A landscape with many valleys, sampled at points; each row gives a point and its height.
A ball rolls from a point to the lowest of its 2 nearest points, and stops where none of them is lower. Distance is the straight distance between rows; heights are no part of it.
Q879: [126  96 141 100 116 153 121  83 151 182 106  73 156 134 103 154 173 157
 129  96 137]  height 336
Q742: [100 131 172 214 103 107 111 103 129  70  92  84 136 107 115 130 157 183
  99 141 140]  height 348
Q483: [110  82 102 104  62 133 108 108  63  71 106 105 164 150  69 121  97 125
 142 144 168]  height 495
Q875: [132 138 166 111 146 188  93 138 180 162 103 100  95 141 177 166 141 165
  72 139 121]  height 339
Q219: [136  72 116 135  89 107 144 146  96 131  98 159 179 133 100 112  85 146
 138  93 127]  height 401
Q202: [149 149  91 110 129 127  96 157 108 143 171 166 120 125 127  88 145  76
 155 156 150]  height 520
Q525: [149 110 138 144  45 118  99 160 101  96  81  93 156 140 108 106 109 139
 167 155  64]  height 441
Q296: [130 108  99 199 115 102 151 145  78  94 108  80  93 115 121 124  97 153
 114 112 120]  height 491
Q952: [147 130 105  66 120 166 147 146 153 105 133 160 202 140  82 156 139 154
 148 102 133]  height 349
Q48: [ 82 187 173 189 163 171  84 102 151 186 106  87 107 134 195 135 141 216
  45 156 113]  height 639
Q551: [ 84 121 129 127 124 129 138  92 107 132 133 119  88 151 113 161 130 128
 137 143 128]  height 433
Q390: [159 163 166 146 149 121 140 112 138 134 139 163 138  99 181 112 132 124
 152 146 195]  height 719
Q113: [135 110 123  98  96 123 115 113 131 115 191 149  98 170  97  95 160 147
 135 141 152]  height 528
Q425: [ 82 120 173 130  96 135 172  86 145 140 137  99  79 134 127 106 153 164
  58 106  95]  height 513
Q667: [ 99 117 157 114 128  91 122  76 122 127  64 122 117 123 127  95 113 118
  98 154 157]  height 304
Q729: [147 115 142 115 136 150 184 111 102 109 138 151 167 131 180 121 128 128
 117 133 108]  height 610
Q703: [169 128  97 169 132  89 163 120 127  59 189 165 137 127 137 110 125 131
 149 117 146]  height 673
Q4: [141 100 113 143 146 155  80 171 119 191 135 135  95 185 132 146 139 155
 123 129  93]  height 519
Q435: [177 113 112 119  82 122 114 172  81  92 166 129 120 130 103 121 107 103
 164 133 192]  height 330
Q531: [162  80 103 115  83  83 132 146 126  99 124 102 177 116  96 126  85 112
 186  94 128]  height 351
Q163: [105 108 137 159 106 107 110 117 150 150 130 130 114 125 105  81 159 152
 115 108 116]  height 562
Q559: [109  96 155  96 158 117 106 103 149 137  79 130 151 142 134 174 112 110
 160 137  85]  height 308
Q794: [120 108  98 137  63  60 123 116 106  78 111  87 118 135  98  99 135 114
 190 170 131]  height 257
Q655: [119 124  65 148 158 148 140 168 140  86 199 151 115 128  82 120 125 124
  94  88 105]  height 846
Q287: [104 110 116 114 126 171 151 153 110 164  97 148 150 132 139 129 150 173
  73 108  99]  height 586
Q659: [119 129 155  86 124 149  95 114 129 205 153 142 112 145 115 105 139 118
 118 108 163]  height 209
Q304: [ 68 146 144  90 134 129 131  90 121 165  83 119  87 130 128 124 159 117
  86 164 131]  height 368
Q577: [137  90 122 102 159 106 125 114 109 156 100 129 123 151 142  98  87  81
  98 120 165]  height 224
Q932: [112 113 116 115 111 122 156 127 134  67 102  80 113  79  87  98 116  95
 115 101 129]  height 878
Q291: [112 156 124 106 150 131 144 120 146 144 166 174 175 102 125 150 173 107
 161 134 156]  height 606
Q481: [166 152 154 139 103  84 170  85 133  83 152 140 152 112 153 110 136 133
 169 156 150]  height 697
Q685: [141 178 132 111 127 104 143  98 101 163  63 134 151 111 147  87 120 113
 174 161 126]  height 535
Q652: [ 91 172 136 106 138 111 145 104 138 168 114 158 147  86 161 111 149  87
 166 156 113]  height 569
Q376: [ 99 112 102 165 149 157 160 157 140 159 122 167 171 104 185 133 171 148
  94 108  67]  height 542
Q638: [ 94 103 162 124  94 146 102 159 107 198 114 157 104 157 133 140 118 129
 119 141  68]  height 549
Q492: [161  90 106  83 104  97 128  94 129  82 158 125 149 173 108 110 129 112
 166 152 142]  height 563
Q651: [128 116 124  88  90 106 148 127  98 144 122 167 127 151  77 129  79 114
 159 105 126]  height 450
Q98: [110 112 121 170 151 123  93  81 116  99 164 140 162 127 121  88 139 156
 118 127 173]  height 590
Q248: [104 135 169 194 184 110 119 127 161 101  75 117 138  89 187 124 112 115
  88 135  65]  height 467
Q550: [ 79 162 164 119 110 150  94 136 163 114  98 137 132  87 112 104 120 108
 135 141  63]  height 446
Q712: [158 166 153 121  94 155  93 128 138  96 141 109  89 138  74 114 108 154
 129 117 171]  height 197
Q736: [158 141 160 134 111 106  96 120 159  52 103 111  96 114 102 100  93 141
 108 132 199]  height 76
Q137: [140 101 119 139 140 134 122 149 103  65 152 127 137  83 127 157 124  92
 150 122 197]  height 386
Q173: [196 157 119 106 109 131 164 166 104 128 129 155 132 127 139 150  68  96
 169 127 138]  height 736
Q321: [108 137 168 110 118 151 132 119 173 118 148 132 141  86 144 123 160 124
 125 115  85]  height 483
Q972: [ 94 140 122 126 145 129 127 125 127 147 185 157  82 153 143 120 160 131
  99 147 119]  height 485
Q954: [127 134 140  76 123 123 152  97 181 169 133 108  84 158 120 102 157 143
  85 107 109]  height 561
Q67: [ 93 154 167 185 155 127  99  95 137 189 109 141 114 142 176  96 153 179
  66 152 125]  height 616
Q74: [ 96 124 124 143 161 172  77 173 174 200 145 129 116 149 130 182 160 176
 109 105  95]  height 471
Q457: [160  60  92 138  44  59 118 158  97  80 101  79 166 138 127  91 105 108
 188 147 149]  height 305
Q544: [163 104 106 187 131 140 125 139  73  88 115 101 129 106 151 149 101 116
 142 127 151]  height 443
Q603: [140 108 135 150  70 122  65 161 112  95 158 104  92 127  68 122 123 135
 168 140 147]  height 279
Q847: [138 126 142 121 143 155 128 159 140 124  93 129 127 129 130 151  79 114
 121 110  78]  height 370
Q569: [128 100 143 179 156 123 160 146 139 120 129 138 164  78 185 111 125  97
 114 105  67]  height 497
Q590: [122 184  64 146 190 153 129 168 105 157 172 194 139 108 148 128 140 133
  95 130 156]  height 767
Q132: [137 152 140 105 125 146 174 165 131 127 151 158  96 109 112 157 105 149
 123  90 155]  height 387
Q757: [185 177 108  86 132 175 172 167  81 176 170 159 137 136 136 163 116  96
 129 121 164]  height 711
Q673: [103 126  73 116 129 114 107 142 103 103  90 117 108  96  80  83 100  97
 140 136 149]  height 889
Q557: [155 120 149 128  96 121 105 138 139 126 110 128 130 128 119  99 103  94
 149 146  68]  height 413
Q965: [113 114  93  82 205 124 117 118 105 168 125 150 133 152 150 146 117  52
 119 152 149]  height 303
Q340: [156  97  71 117 173  98 147 129 108 130 121 132 130 184 125 187 130 114
 166 135 138]  height 451
Q941: [126  73 152 138 130 118 124 121 150  89  85 143 165 126 161 129 168 136
 108 140 142]  height 553
Q500: [155 124 162 118 118 148  90 113 176 164 126  95 144 143  73 151 126 142
 167  92  95]  height 210
Q666: [158 186  29 128 196 166 171 172  97 129 164 149 157 150 135 143 135 110
  99 121 118]  height 796
Q456: [146 118  81  93 105 124 155 160 136  59 167 109 117 118 102 116 135 112
 110  92 125]  height 864
Q812: [107  82 191 127 126 163 112 107 161  82 127 116 139 110 144 150 142 121
  96 123 123]  height 522
Q900: [116 120 135 213 121  64 157  98 122  73  90 109  99 133 143 143 151 174
 133 151 135]  height 277
Q322: [ 71  93 116 171  93  50 135 120  98  97 103 111  75 134 108 108 148 137
 134 166 124]  height 190
Q521: [150 189 119  50 166 191 182 117 114 151 211 152 143 147 128 167 117  76
 101 124 154]  height 680
Q335: [195 176 123 121 112 134 154 123 108 162 100  83 141 121 169 105 141 132
 164 159 106]  height 490
Q959: [142 113  99 123  69 142  97 138  91  99  86 112 136 150  75 143  86 154
 151 138 113]  height 456
Q811: [108 141 173 109 146 159  94 109 144 180 117 102 124  85 149 133 138 107
 115 124 171]  height 92
Q431: [ 96 169 182 220 117 128 120 112 130 124  83  85 127  70 162 122 151 149
  98 154 126]  height 402
Q635: [ 77 163 138 112 167 174 103 112 163 185 139  86 111 103 172 140 158 158
  89 103 138]  height 231
Q110: [154  98  86 145 128 121  74 122  93 122 168 147 156 136 114  55 123 110
 138 131 170]  height 554
Q226: [172 151  38 146 166 147 140 176 110 101 142 158 140 149  90 135  99 148
 119  97 123]  height 824
Q447: [ 93 132 134  88 171 133  98 116 183 150 132 126  91 123  75 169  93 105
 151  88 117]  height 521
Q318: [136 170 142 190 174 172  67 159 160 168 135 114 117 118 146 174 134 187
 122 118 104]  height 412
Q701: [148  77  56  81 107  84 147 137 101  60 135 129 137 187 106 101  84  99
 135 139 138]  height 566
Q748: [ 88 112 156  90 137 146 113 104 141 199  83 124 157 117 124 159 140 137
 141  97  96]  height 233
Q257: [115 155 148 172 151 163 105 144 135 164 164  95  73 100 157 134 147 161
  97 108 135]  height 337
Q418: [ 64 148 153 102 150 165  79 143 163 132 107 122  87  95 106 171 124 119
 126 135  96]  height 479
Q768: [122 116  85 205 176 123 163 114 100 128  92 111 119 129 149 147 116 166
  81 102 123]  height 551
Q53: [182 109 165 119  90 101 117 128 183  54  69 105 128 131 136  78 101 129
 108 151 144]  height 174
Q189: [144 156 124  78 148 159 119 131 176 125 191 155 158 165 103 200 156 146
 159 113 123]  height 222
Q855: [110 113 161 107 103  75 135 112 131 128 134 143 116 107  98 116  74  73
 185 111 134]  height 486
Q146: [144  92  99 164 180  92 159 127 112 159 120 130 126 134 157 156 132 125
 142  96 132]  height 518
Q434: [171 175 136 115 126 175 135 138 143 162 108  83 115 137 154 146 149 172
 113 129 104]  height 419
Q288: [132  89  74 100  89 113 168 147  70  57 113 126 150 145 125 134 111 126
 154 159 166]  height 533
Q328: [155 119  98  60 168  99 140 120 146 163 125 139 139 163 131 168 154  71
 158 147 156]  height 375
Q422: [ 68 187 192 210 155  91 117  94 167 130  99 102 120  87 184 107 145 125
  99 179  79]  height 440
Q728: [153 127 149  71 104 118 154 151 146 175 149 157  92 150 116 118 136 140
 119 101 192]  height 301
Q127: [165 136 131 115 157 137 112 127 174 156 191 109 143 142 105 178 139 126
 200  97  92]  height 50
Q75: [101 113 195 165 132 104 102  71 155 155 106 112 128 145 132 111 145 153
  96 147  91]  height 592
Q539: [132 183 113 175 168 126 151 151 105 148 153 166 102  93 181 136 137 122
 144 141 170]  height 742
Q624: [107 135 167 135  91 142 184 139 134 171 145 136  83 126 126 135 126 188
  96  76 123]  height 459
Q377: [153 161 145  73 112 200 175 117  97 106 176 158 155 144 158 143 126 112
 109 149 125]  height 644
Q893: [134  90 151 165 106  91 159 115 115  97 104 135 166 152 179  95 143 128
 109 169  98]  height 579
Q164: [126 143  94  83 115 107 125 154  97 150 157 165 124 142  68 127 113  55
 173 138 121]  height 488
Q13: [122 158  98 128 185 101 168 124 160  93 199 174 143 104 145 125 144  96
 144 125 129]  height 642

Where does a ball stop that starts at each point below?
Q376 -> Q322
Q492 -> Q577
Q701 -> Q748
Q539 -> Q811
Q757 -> Q550
Q768 -> Q736
